A landscape with many peaks, sampled at points; each row gives a point and its height.
From any point a climber takes the steepest step (rise divided by distance) to one of its 2 nearest points. It stops when none of these is higher. Distance is the straight distance between rows; heights are no part of it.
dotiz height 545: [ 22.2  -0.2 -28.9 -29.7   0.3  24.3  21.2   9.1  12.3  -3.9 -22.4 -10.3
 -21.9  14.4  -5.3 -13.1   7.4   9.9 -21.0 -22.2 -17.3  16.8 -31.7 -19.1
 -30.6  11.8]
zuv height 440: [ -4.1 -13.0 -17.0   1.6  25.1 -13.3   1.2  -4.6  -5.4  47.7   8.5 -25.9
 -38.9  14.1  25.2 -49.6  20.6 -60.0   1.8 -28.5  22.1  -7.6  29.7  28.9
 -14.9  -4.6]
tazu height 570: [ 29.0  14.7 -10.1  19.0 -40.6  55.6  18.7 -18.9 -20.6 -21.2   3.8   1.2
  30.4  50.5  13.3  16.1 -28.7  -1.0 -39.5  -6.5  24.8  10.3  33.9   0.9
  14.6  41.8]
tel height 348: [ -0.4  34.5   4.9 -14.6   7.1  33.7   6.6  52.9  22.3 -31.8 -23.5  15.6
  -0.2 -32.5 -22.5  35.0  -6.9  37.9  -4.2  11.7 -53.5  -7.1 -11.1  -0.5
  11.2  -1.4]
zomu height 597: [-34.6 -34.2 -13.8  15.9 -24.1 -24.5   4.6 -10.6  -0.2  42.8  22.5  26.1
  13.5  13.4  19.4 -17.0  -3.6 -27.5   7.1  -9.8  12.9  10.5  -0.8 -24.3
 -20.0 -11.8]
zibug height 435: [-21.6  41.2 -13.4 -24.7  -1.5   6.2  13.8  19.9  -6.2 -27.6  -5.5   8.0
 -10.3  -0.2   2.3  56.4 -34.8  10.0  -2.6  23.9   9.6  -9.2 -18.0  17.4
  -2.8   9.6]
Konus height 156: [ -1.0  38.5   0.2  25.8  -5.5 -10.6   0.6   6.7  15.3 -20.5 -17.6   5.4
  -9.9  32.8  -7.0  18.5  25.2  -8.7 -34.2  41.1   6.1  -1.4  28.3  19.3
  -7.4  58.2]
gid height 458: [ 13.9  -4.9 -15.2 -13.4 -21.9  21.7  -0.1  -0.2  14.5 -26.6  16.9 -11.5
  -5.0  11.0  -4.9 -29.6   9.7  -4.6 -27.1   1.0  17.9  -0.3  -4.1   5.1
   0.5   8.7]
mavum height 263: [ 21.3  66.1  16.2   1.5   7.8  -4.7 -10.5  37.9  27.3 -10.7  -3.0   8.7
 -17.6 -33.1 -18.7 -29.0  38.5  39.9  13.4  -4.8 -56.2  18.8 -46.7  30.0
  -1.6   6.7]
vumuv height 437: [  4.3  11.9 -19.2  -5.7 -33.1  -9.1  11.4   7.0  15.5 -26.0  -8.1  32.1
  54.6  18.3 -15.6  19.5 -24.0  18.9 -18.2 -36.4 -10.1 -11.8 -17.3 -24.9
 -30.3  30.4]
lepi height 379: [-19.8 -11.8   1.3  -3.7  43.4  22.9  47.7 -10.3  24.8  27.2  -8.3  -4.4
 -54.0 -33.8  26.1  14.8 -10.7 -30.6  22.2  11.5 -20.6 -55.2   3.6 -14.9
 -21.0 -30.0]
fab height 27: [-22.2  61.6  28.6  -2.5  14.7 -16.1 -31.3  11.2 -26.7  -4.6   0.1  16.3
   7.1 -52.7 -24.1  21.6  10.4  10.2  25.0 -10.1 -29.1  25.0 -45.6 -18.0
  -2.6 -16.1]
Bodat height 16: [ 17.0  49.5  38.2  -7.6 -13.4  19.3 -26.6  24.1 -39.1  10.3  -4.7  -2.5
  -9.5 -87.2  -4.1  -5.9   5.2  25.2  34.4 -30.4 -42.1  29.9 -39.3 -28.0
 -10.5 -20.3]
geni height 418: [ -3.3  15.6 -13.4   2.0  32.4 -64.1 -20.3 -10.1 -14.9  40.4  -4.0 -20.8
 -51.6 -34.9   5.6 -11.8  14.7 -29.2  30.8  17.5  12.0 -19.2   0.5  17.0
  -9.8   7.5]
tipuz height 364: [  6.4 -26.4  -0.9 -18.6   0.6  -9.9  21.9 -14.0 -11.9 -19.0   1.1  28.7
  22.7   1.9   4.2  32.6 -17.5  60.5  20.0  16.5 -23.1  -8.9  -3.8   4.5
  19.4 -12.6]
Runif height 96: [  6.3 -14.9  20.4 -35.4  -1.5   1.0 -12.3  13.5   4.6   2.8  -1.1  16.5
  -2.2   3.0 -33.6  23.3  -3.3 -58.8 -29.1   5.8  23.4 -12.2  10.8  -3.4
 -24.8 -17.2]
befib height 53: [  4.9  34.6  10.6 -19.2  29.0 -42.1 -23.1 -19.5 -21.0 -20.1 -30.8   0.0
  27.5  -2.4 -30.5  28.5  13.3 -14.2 -10.3   3.9 -12.2  14.3 -18.7  -0.4
  -6.2  31.6]
Bik height 327: [  7.8 -50.2 -12.3 -26.6   6.7  15.3   2.4 -13.9 -19.0  -5.9   2.7  -0.3
  14.4 -13.3 -28.9   7.9 -26.1  19.5  -3.9 -20.2 -25.6 -18.7  -6.0  -0.2
  33.0 -40.9]
fuz height 599: [-31.4  23.9  -8.2 -27.2  19.2 -10.6  -6.3  -5.1 -23.2  12.5   1.8  -5.4
  -8.8  34.5  -4.1   1.9   3.8  -9.5   2.4 -14.3   7.4  26.2 -30.1  50.4
  21.7  -3.1]
gub height 223: [-10.9  25.5   4.6  11.0  17.7 -10.9  15.8   4.9  21.3 -16.4 -10.0 -13.1
 -17.3 -22.7 -26.5 -39.9  30.5  22.5  -2.0  29.8 -27.6  30.3 -23.4  16.0
  -4.2  -1.1]
tob height 280: [  9.7 -26.9  -5.0 -11.3  -9.5  -3.5 -21.6   0.4   3.0  -8.1  34.3   5.1
  -5.0 -27.4  -7.5 -22.4  15.8  33.6  22.2  -2.8 -34.2 -46.4 -28.8  16.5
  39.5 -34.9]
noz height 328: [-23.6   2.0   5.3  -9.7 -19.9   5.7  56.3  15.6  14.6   9.0 -18.2  16.1
  40.0  37.9  12.4  17.6 -52.7  16.3  14.3   1.2  10.7  18.2 -19.9   3.6
 -20.8  11.3]
kovap height 318: [ 41.8 -24.9  37.2  22.5 -19.8  15.8  12.9 -35.1  -2.9  37.0  19.9 -17.1
   3.6  41.9  22.4 -28.9  -1.2 -34.9   7.2  25.0  27.8 -19.2  29.5  15.3
  15.3  10.2]
Bis height 212: [ 23.1  32.4  -4.2  32.3 -32.3   8.5 -20.6 -16.2  29.5  -3.5  34.8  -5.2
   6.0  53.1 -21.5 -44.3  33.7  -5.2 -43.1 -18.6  32.5  11.7   5.8  44.3
  36.1  15.4]
dotub height 356: [ 15.6  10.4 -13.8 -20.6 -23.1  -6.2  -5.7   5.9 -19.4 -30.1  20.7   3.5
  28.0  43.5  21.5 -22.6  -0.3  12.0 -19.9 -31.2  36.9  18.7  -1.9  23.3
 -15.7  44.8]
mal height 765: [ 12.0  18.2   5.3  10.0 -40.1  12.1  41.7 -10.4 -24.9   7.4 -17.2   1.7
  39.6  29.7  -4.5  20.8 -67.8 -16.0 -20.9  14.7  54.9  -3.7  51.2 -11.3
   7.4  30.9]
Nokit height 550: [  3.7 -13.3   2.6  15.2   3.7  -5.7  15.9  -5.0  23.1  -6.3 -41.8  -8.2
  -7.1 -26.5 -33.8  27.9 -20.6  25.3  13.4  14.3  -2.3 -32.2  -0.9 -72.9
 -15.1  -5.5]
sumak height 115: [  6.3   7.1  30.8  -1.7 -16.3  15.9  16.8   5.2  20.9  -1.9  -2.0  31.6
   6.9  45.0 -18.5  14.3  14.4 -42.6 -32.6  24.4  25.0  -2.1  36.3  -6.3
 -10.7  21.8]
nul height 482: [ 32.4 -19.6  22.3 -37.7  11.9   6.8  17.8 -30.8  11.8  11.5   3.5  16.9
 -20.0  27.7  13.3  23.4  47.7 -43.3 -14.3  15.6 -17.6  -5.8  15.4   3.7
   4.3 -14.4]
kag height 363: [  3.7  34.3  -2.9  -9.0   1.0 -78.0 -31.7  -3.1  -3.5  22.3   4.2  -5.0
 -20.7 -28.3  23.8  -2.8  42.1 -26.4  28.3   7.2 -31.9 -18.3  -1.4  33.2
  24.0  -3.4]
Duru height 76: [  5.2   2.9  24.4 -30.3  13.6  -5.5 -10.7   2.6   5.0 -22.0 -24.8  28.4
  37.1  17.1 -64.1  51.9 -10.7 -17.0 -28.2   2.6  -0.5  -8.1  -1.8   5.0
   8.4   8.3]
Pago height 577: [  7.6  12.8 -16.8 -25.8 -10.6  19.6   0.2   7.5  -8.0  -4.3   5.9  10.9
 -26.9 -69.4  -3.3  18.3 -10.3  19.6   3.4 -22.4   0.6   9.0 -27.8 -65.3
 -30.4 -45.4]
liko height 540: [ -2.8   8.0  11.1  18.2  11.4   2.0  -2.6   0.7  13.9 -32.5 -11.8  25.0
  31.4  33.2  -5.4   5.8  14.8  43.1  -1.8 -14.5 -21.9  12.7   3.7  -6.7
  -6.2  31.0]
pive height 357: [ 16.8  20.7 -12.5  -2.0   2.6  -6.3 -40.4  35.4  -4.9 -35.3  -4.4  33.9
  51.3  -1.4  -1.9  51.4  -2.7  11.9 -10.1 -46.7 -46.6   4.6 -11.8   2.5
 -35.8  23.6]
pif height 606: [-15.0  10.1 -25.5  11.3 -31.6  -9.2  29.2 -15.9  -3.0  -4.7 -25.5   8.9
  14.5   3.8 -29.5  32.4 -29.2 -13.6 -31.3  12.9  13.9  -2.1  22.4 -14.6
   3.5  24.8]
bisa height 291: [ 29.5   1.8   9.1  12.8 -21.8 -12.2 -43.3 -26.2  36.5  -3.9  36.3 -32.4
  -6.2  26.5  13.0 -50.3  63.5 -18.5 -10.8  -0.3  36.1 -13.6  15.5  33.3
  35.6  -8.1]
maz height 511: [ -3.5  40.9  -5.8  -4.9   2.2  10.1 -20.8  12.3   3.3 -19.0  -4.4 -29.9
   1.7   7.5   4.6  19.4 -10.5  -0.6  -7.8   7.5  -5.2  13.0 -54.6  41.7
   0.3  11.1]
lur height 210: [-23.2 -47.8  30.1 -19.6  34.5 -13.9  45.9  -8.6 -14.2   8.6 -17.0 -23.4
  12.2 -17.6  -8.0 -37.4 -40.7 -32.4  17.6  16.0  38.4 -23.9  31.5   0.1
   3.6 -14.8]
gudus height 442: [  9.9  14.4  23.6  16.1  -1.5  11.6 -18.4  21.6  23.6 -16.0  16.7   4.4
  14.8  10.9  24.9  32.6   2.1  31.9  19.8  30.1 -35.5  15.4 -30.7  37.1
  -9.0 -12.3]
zata height 608: [ -3.1 -19.8  -9.2  14.5 -13.9   5.5  28.8 -37.6 -41.5   6.5  12.6  -2.9
  18.5  25.8  22.8   7.3 -39.9  16.6 -12.1  13.3  68.8  33.0  25.0  -6.1
   8.4  19.3]
pebun height 533: [-33.3 -25.1   4.1   7.5 -27.3 -31.4 -10.9  10.0 -11.7   8.8  25.6   4.9
  37.3   6.5 -10.8 -49.5   4.1 -17.9  11.1 -13.1  -4.6  -9.2  10.6   8.9
  18.4  -6.1]
Vana height 174: [-28.8 -45.1  14.5  37.3   7.7   5.2   9.1  -4.6  15.8   5.3  18.9 -23.4
  10.6 -18.8  26.0 -22.7 -28.4  25.2  19.2  22.5  62.0  27.3  -6.5 -29.8
 -23.7 -14.8]
pul height 556: [-29.2  35.1 -23.3   9.7  17.8  27.6  -0.9  12.4  15.5  38.6  15.7  -1.0
 -69.4 -28.2  21.7   6.3  27.2  -5.1  18.6  -8.0 -25.5   8.7 -23.0  -0.4
  -5.0 -24.3]
Busib height 436: [  1.1   3.2  -6.2 -13.4  -7.1 -51.8 -33.7   3.4 -18.6 -10.4   1.5   9.0
  14.5  -0.2  -8.1 -16.7  43.4 -36.5 -11.1  -7.1 -17.6 -16.2  24.0  28.3
  29.1  11.6]
lemun height 325: [ -9.1 -24.9   3.6  15.0   2.7  -1.5   2.5  -5.8 -16.4 -21.9 -18.9 -36.0
   7.2 -12.3  16.8  26.2 -34.4  27.5  35.1  33.9 -10.5 -20.6   8.8  -3.4
  25.0  -9.2]
Fen height 715: [-19.2  -6.3 -44.6   6.8 -16.1  -3.6   7.1 -10.7 -24.4   7.3 -20.9   7.8
 -15.7   1.3   5.8   3.3  11.3 -24.4 -16.7  -0.7 -26.1   7.8  24.4 -22.8
  11.9  13.3]
dun height 359: [  1.1 -37.0  20.9  32.8   7.9  57.9  41.5 -22.3  17.7  36.5   8.9   0.3
 -12.6  34.7  -7.9 -18.0 -13.4 -26.9 -12.0  21.9  20.7   4.1  32.3   7.5
   9.7 -18.3]
sek height 179: [ 19.9 -50.2  -6.5  -1.5  28.3  -7.3  25.3 -29.8  -8.7  21.2   8.1  -4.1
   0.2  18.8   4.6 -25.9  -4.2   2.3  -6.3   3.3   6.5  36.8   4.3  36.4
   1.1 -13.5]
gis height 523: [ -0.7  -3.1   2.7 -57.4   2.9  16.1  25.5  -2.4 -15.8  -4.3   1.6  26.7
 -17.0  10.4  22.5  23.1  15.8 -17.6  10.4  -3.8 -16.1 -29.4   4.2 -10.0
  18.5  -4.0]
sarop height 640: [ -3.2 -33.4  10.0 -41.6   1.6  13.7   5.1   3.1 -11.0 -12.3   9.0 -13.2
 -13.7 -28.0  27.2 -10.1  -3.6 -16.5  16.5 -14.6  34.1 -33.4  -3.8 -60.4
 -15.7 -21.2]
Safo height 631: [-26.4 -26.7  11.2  13.5 -30.0  30.9 -10.9  24.3   6.4 -36.7 -12.3 -15.4
  33.9   6.8  -3.9  13.9 -48.7   0.7   4.8 -18.3  47.0 -19.1  10.2 -47.8
  12.2 -33.9]
Dinob height 172: [-13.7  -4.9  17.1  -2.3  -7.2  -0.4  15.3  10.9  11.2  -0.7 -10.1 -10.6
  21.0 -27.6  12.0  14.7 -35.4  30.4  26.5   9.1  21.2  26.0 -42.5 -48.4
 -28.8 -18.4]
tosu height 221: [-24.2  29.3 -40.8  17.2 -19.0 -16.4 -39.9  25.1  -8.6   7.2   7.2  13.4
  -4.3 -11.4   1.8  12.3  -4.8   5.6  -6.6 -25.8  -0.8   2.1 -21.6 -12.6
 -34.8  18.2]
Pibog height 191: [-47.4 -33.6   7.0  10.0  17.6  -6.7  22.9   6.4   3.7  10.6   0.7 -24.9
   3.2 -48.2  -6.1 -27.6 -49.7  -7.9  26.5  -2.2  51.7 -14.0  -4.0 -34.5
  -7.3 -36.6]
Bino height 154: [ 24.7  62.2  -8.1  11.2  17.1 -40.4 -73.7  24.3  26.5  -5.0  -3.3  15.8
 -14.2 -54.9 -27.3   1.0  72.5   1.5 -17.4 -27.2 -43.1  34.5  -4.5  35.3
  15.2 -10.0]
Giz height 413: [ 42.4 -18.7  -8.0 -22.0   2.5 -11.3  -7.4 -25.6 -12.8   3.4  -0.2  12.1
  17.6  22.6  -5.1  43.5  -8.6  25.0 -10.3   4.3 -13.2   0.6  -7.6  28.1
   0.2  17.0]
Kufuz height 206: [  4.3  -6.1  -5.4  39.7  10.7  -6.2   3.9  -7.6   1.2  11.8  -9.9 -16.5
 -25.8  19.3  23.6  -0.1  17.5 -29.8  -5.5  48.5  -1.1  -0.2  62.8  28.6
  12.0  24.1]
Ludo height 405: [-29.6 -25.4 -11.6  21.7  38.8   7.8  30.2 -14.6  13.9  44.1  -9.4 -18.9
 -45.2  -4.5  -3.3 -30.2 -11.0 -50.1  -1.1  -1.7  10.3 -24.8   8.5   3.9
 -17.0  -8.4]
satem height 387: [ -2.7 -25.2 -19.8  17.2 -17.3 -11.2 -18.4  20.1  -5.5 -10.0  16.1 -15.9
  37.5  -3.2  37.3 -32.8 -24.3  43.2  11.8 -13.3   2.4  29.9 -26.8   8.1
 -24.3   9.4]
ganu height 508: [-15.4  35.7 -24.7   3.3   5.7 -16.2 -30.1  -2.8   2.7  38.9   0.6 -14.2
 -39.8  38.6   9.2  -9.1  33.1 -43.9 -12.4 -15.0  11.3  14.8   6.3  32.5
  13.0  14.9]
febu height 155: [ 40.5   2.6  -1.3  43.7 -28.2  -8.3  -3.8 -22.9  22.5   7.0   3.4  -9.2
  25.1  53.3   5.2 -49.1  34.6   1.7 -30.5  -4.3  -6.4  36.4  34.9  42.1
  10.4  27.3]
poz height 148: [-10.3 -66.0  20.8 -21.2  23.1  30.7  46.4 -31.3   0.1   2.2 -20.2  -5.8
   3.5  11.3  24.6   9.0 -20.2  16.6  31.7  -3.1   2.2  -4.1  15.9 -48.8
  12.0 -37.0]
kif height 662: [  5.1 -31.6  22.2  -6.4  -5.9  15.2 -11.8  13.1  -4.7 -22.0  10.9   9.5
  20.4  13.0 -21.4  16.2 -32.7   7.6   5.2  -2.6  42.5 -43.3  44.6 -19.6
  14.2  -7.3]
fugup height 477: [ -9.9   4.6  -8.5   9.5  24.3 -25.6 -11.0 -10.5  -6.1  28.4 -10.0  -1.6
 -38.4 -31.6 -19.7  18.7   1.8   3.6  27.5   9.8 -20.6 -34.9 -13.0 -32.1
  -9.1  -2.8]
fub height 670: [-16.4  14.4   6.3  19.5 -24.8  29.1  21.2  -8.6  -0.7 -29.6  -3.3  24.1
  45.7  61.7  -7.4   7.5  -6.1  -6.3 -20.8  -9.0 -12.6   5.5  15.8  15.4
  28.7  41.1]
nele height 512: [ 23.3  15.8 -22.3 -16.2  33.7  26.1  -1.0   2.5 -11.5  15.3  12.0 -15.1
 -60.0 -50.1  31.1 -18.0  18.9  15.8  17.1 -25.0 -37.4  16.4 -38.0  30.4
   7.8 -45.7]
lop height 643: [-12.9 -39.4 -36.2  16.0 -29.3  13.9  39.5 -12.2 -11.7  45.1  -5.8   9.5
  -2.1  31.0   9.7   1.8 -37.9 -34.4  -5.4 -13.2  -7.8  -5.9  20.4  -4.8
  -2.5  -6.5]
dipu height 430: [ -4.4   3.0 -16.5 -17.6 -18.9 -13.1   1.7  16.6 -33.9  -7.2   1.4 -15.9
  11.7 -48.4  47.8 -29.5 -13.3  18.2  19.3 -17.5 -20.5  43.8 -23.0 -22.7
 -31.8  -2.6]
dedo height 236: [-14.5 -28.2   9.0  -4.2   9.2 -12.5   7.2  17.2 -15.2  -1.1  13.4 -31.4
  -5.7  -8.2  31.8 -35.5 -29.6  -8.2  17.2  25.1  28.1  -8.9  15.8  29.3
 -11.5   3.3]
deras height 140: [ 12.3 -14.7  13.8  -8.9   2.2 -42.0 -14.1 -17.5 -26.4 -40.4   3.4 -24.0
  40.4   3.1  -9.4 -22.9  -4.7  29.9   6.4  15.6  13.7   6.7   1.2  16.5
  14.8  24.0]
pada height 618: [-32.8  35.8 -27.0  -2.8   8.6  30.9  16.9   4.0  15.3  -1.3  -8.5   2.8
 -47.5  12.8   7.0   1.8  19.4   8.3 -11.5  -1.3   2.2  29.2 -19.9 -28.5
 -14.3  18.2]
Kan height 195: [ 17.1  50.4  -9.9  -6.4  39.5  10.0 -45.2  33.2   4.4   6.7 -19.5  18.5
 -39.9 -69.3 -30.3  18.4  45.0  12.0 -10.2  -4.1 -50.7   9.7 -17.8  37.4
  46.8  -7.8]
vuta height 198: [  1.8 -11.4  27.5 -12.6  23.6 -11.0  28.9  -0.8  12.2 -15.3 -14.3 -13.7
  11.0  16.7   5.1 -19.6  21.9  -4.2   1.7  34.6 -23.3  43.9   3.9  21.4
  -7.0  -0.4]
riv height 266: [ -4.5  33.4 -20.4  23.8 -25.7 -22.5 -42.3  23.0   7.5   7.8  31.4  12.7
  -2.0  12.2  36.2  -7.3  32.5  25.1  19.6 -25.0 -14.1  -6.2 -12.2  17.9
  -9.2   9.7]
Solek height 370: [  6.6  -2.1  23.3 -12.0  -6.7  -3.2  17.0 -23.6  31.9 -13.8  27.9 -13.9
 -17.1  17.5  -3.6 -68.5  46.0  -0.6  -8.5  13.9  30.6 -14.8  -7.5  16.2
  15.8  -1.3]
Nivan height 461: [ -3.1 -25.3  -0.9  13.2  34.6  31.1  21.9 -29.0  24.7  11.9 -29.4 -13.8
 -42.4   4.5 -40.1  14.9 -18.0  -0.4  -0.8   6.1  33.8 -60.2  13.5 -47.7
  -0.5  -4.0]
zemek height 332: [ -2.0  22.5 -40.4  20.9  -6.5   4.7 -46.2  13.1  22.6   6.5   0.4  22.4
  -2.8   3.4  -9.0  18.8  29.8  -9.4 -36.5 -13.3 -38.4   8.2  -4.0  39.2
  24.3   4.1]
dozok height 190: [-23.1  42.6 -24.4  30.3 -12.1  -6.8  -7.2  26.5  -7.1   0.7 -14.8   0.3
  15.8 -42.5  -9.5  16.5 -41.8  39.4  14.1 -20.3  -4.9  37.1 -41.4 -37.2
 -37.8   1.5]
Bugos height 233: [  8.7  14.9 -15.0 -10.1  41.5   4.9 -63.7  21.5   0.6   9.4  -1.8  -5.5
 -46.1 -31.5 -25.9  17.0  39.6 -12.3  -4.8 -17.7 -22.0 -25.0  -4.1  10.5
  28.4 -23.4]
Vilin height 509: [ 56.6 -36.7  13.7  -6.2  -8.9  20.7  -2.7 -15.9 -24.5  14.7  25.6  26.2
  26.3  34.8  -7.0  13.8 -21.5  10.5 -21.2   0.8  31.8 -21.3  38.3  23.4
  13.5   6.6]
Vafe height 242: [ 16.5 -40.7  -8.2  37.4  37.5   1.9 -30.9 -11.7   7.0  14.0   7.8 -26.2
 -43.3  -9.1  21.3   2.2  19.3   6.6  15.0  19.3  -1.8 -26.8  47.6  25.4
   2.8 -11.3]
Lis height 310: [  5.3  73.7  32.3  10.6  -2.5  33.6  -1.7  43.1  15.7 -20.6 -10.2   4.2
 -11.1 -28.0  -8.1  16.1  -9.1  63.6  21.8  -6.7 -38.9   9.5 -47.0 -14.4
 -14.9  10.5]
melef height 264: [ 32.2  10.4  26.5  -1.9 -17.4 -17.6  -1.1 -15.0 -31.7  -9.8  29.2  25.7
  61.5  38.0 -11.9 -10.1 -24.6  -9.6 -25.9 -11.7  68.1  19.8  24.2  19.9
  -9.8  41.9]
fus height 575: [ 21.2 -15.8  13.3 -53.6  27.3   5.4  -2.4   5.8  -2.9 -24.7  17.1  12.9
 -21.9 -41.2   9.5  -8.7  37.6 -11.5   6.8  -7.2  -8.9 -12.6   3.8 -21.6
 -13.1 -32.0]
Zok height 468: [ -3.1  32.6 -32.1 -10.4 -13.6   3.3  15.2  17.8 -14.1  -2.3  30.5  -3.6
 -28.1 -60.8  29.6 -38.0   7.4  34.6  16.2  -9.6 -24.6  28.1 -37.7  13.8
 -12.3 -26.4]
bodiz height 161: [ 30.6 -63.2   9.0 -13.0  16.6  33.8  31.9 -19.3 -13.0   3.2 -19.5 -12.6
  12.8  29.0  16.8  -1.1 -23.0  -2.3 -10.7  -6.9  22.3  30.3  29.1 -22.1
 -11.1  -6.3]
Moler height 400: [  2.8   9.3  12.3  18.8 -20.7 -35.2 -12.4  13.2  15.0  13.7   7.6  27.3
  42.1 -17.1  -0.7  14.0   0.4  22.3  18.7   3.2 -54.3  27.0 -41.0  13.9
 -34.5 -10.3]
Pegu height 278: [-20.4  12.5   0.2  13.2   9.5 -10.1 -23.1   7.8 -11.7 -16.9  14.7 -28.6
 -19.3 -21.5  21.1   4.4 -11.4  30.9  27.6  32.1  34.4 -12.9 -13.2  -4.0
  -0.3   8.8]
mib height 392: [ -8.6  32.2  -6.9  18.1  -9.8  -0.8   0.5  16.8  30.5 -27.4   3.9  34.2
   4.7 -21.8  -0.8  32.8  23.4  18.0 -17.5  35.0 -65.3   1.2  -8.7  32.9
  24.6  -1.3]
difo height 382: [-32.9 -30.1   7.8   7.3  10.9  14.1  41.1 -17.9  23.4  20.5  -5.3  17.6
 -15.8  10.1 -25.0 -16.7  15.3 -45.0 -15.8  15.1  -8.3   7.4  27.8 -19.7
  -3.6 -24.1]
noga height 36: [-25.1  42.7  16.9  -5.9  20.7 -28.2  -0.8   3.9 -11.4 -21.7 -45.5  19.4
  30.8 -39.6 -32.4  49.1  -7.1  10.0  11.0   3.5 -24.7  35.5 -10.4 -46.4
  -8.7  -1.8]
Soni height 391: [ 18.9 -31.7  21.0 -16.6  37.1  45.8  48.8 -52.1   2.1  17.8  -4.6 -20.7
 -37.0   9.8 -11.0  -6.8 -20.0 -35.4 -11.1   3.6  66.3 -50.7  22.1 -27.1
  -9.0  -2.4]
volom height 265: [ 12.2 -11.5  41.4  30.1 -23.5 -15.7 -38.7 -19.5   5.3   5.3  33.5 -11.0
  11.0  31.0   7.4  -9.9  30.4 -27.3  -6.1  25.8  30.4 -14.7  30.2  21.1
  16.7  10.0]
gidif height 184: [-11.6 -20.1  20.7 -13.3  15.8 -35.4   6.7 -14.7 -44.0  10.3 -21.1 -15.7
  28.7  11.3 -42.7 -12.1 -34.3 -19.4   4.6   9.1  14.8  -3.6  14.3  11.3
  23.2  11.0]
Ger height 361: [-14.4   1.5  -1.7 -17.6 -27.3 -18.2  25.1  44.4  10.2   8.6  -8.7   9.5
  20.0  -1.4   9.5  -6.1 -24.2   2.2  21.6  -2.2 -38.1 -12.7 -21.0   1.7
 -16.3   2.7]
Pugu height 326: [ 22.1 -22.1 -31.4  21.0 -37.8 -20.1 -23.1   7.8  13.4  -0.4  32.6 -28.2
  -7.3  -0.2  59.5 -43.8  20.3  23.3  17.3  -7.6   2.6  -1.9  -2.3  35.1
   0.7  -2.5]
rezef height 724: [-12.3 -15.3  15.4 -34.9 -11.3  22.8  -3.7  20.2 -11.9  -9.0 -18.7 -13.2
  19.1  28.3   4.0   0.9 -18.0 -15.9   1.6 -39.1  43.1  -7.3  -5.6 -60.8
 -15.3  -5.5]
Ziruk height 526: [  0.6  -7.1 -19.5  25.7 -18.4 -15.2 -23.5 -35.4 -39.5  21.3 -12.8  -6.0
  20.4  41.4  11.7  15.0 -15.5 -16.9 -18.3 -14.1  32.4  31.7  18.9 -21.3
 -17.5  32.3]
Ged height 641: [-30.1   2.9 -16.3 -21.5 -17.5  21.8  -1.4  14.8  -3.4 -31.1  -3.6   9.4
   7.1 -19.7 -18.2  14.7   4.3 -12.3 -13.9 -28.3   4.1  24.6   9.5 -59.0
 -17.6 -21.4]
pabus height 230: [  4.5 -35.4  28.7  -3.9 -12.3  -1.3   2.2 -31.5  12.1  22.6  34.6 -12.5
   5.6  11.3   8.2 -28.4   6.0 -12.4  29.4  10.7  -0.8 -57.1 -26.1  12.6
  35.0 -23.6]
Kitol height 279: [  7.8 -20.4 -22.8  21.2  16.8  16.1 -17.8   8.0  17.0   8.2   2.9   3.1
 -36.3  -5.0 -14.8  12.2  12.9   2.3 -20.6  14.1 -31.5 -24.1  24.4  35.0
  30.5 -14.8]
sitov height 639: [  4.9 -14.7   9.1   3.6   6.2  14.8   9.5   3.0  18.1  -2.9 -35.3  16.5
  -7.4  26.2 -15.2  20.1  16.5  26.1  -1.0  -8.2 -24.9 -20.1  14.7 -64.2
  -8.4  19.2]

Call two points neighbours if one is among the 2 nearest of the other. Go from one point of each pair to the other, from neighbour to neighbour, staying as high as possible. Name the lowest point that can't be avoided.
pada, Fen => volom
sitov, fub => liko
mal, Fen => pif
mal, fub => tazu
kif, rezef => Safo

For each start below, name the point where the climber stops.
dozok => pada
dedo => kif
kovap => fuz
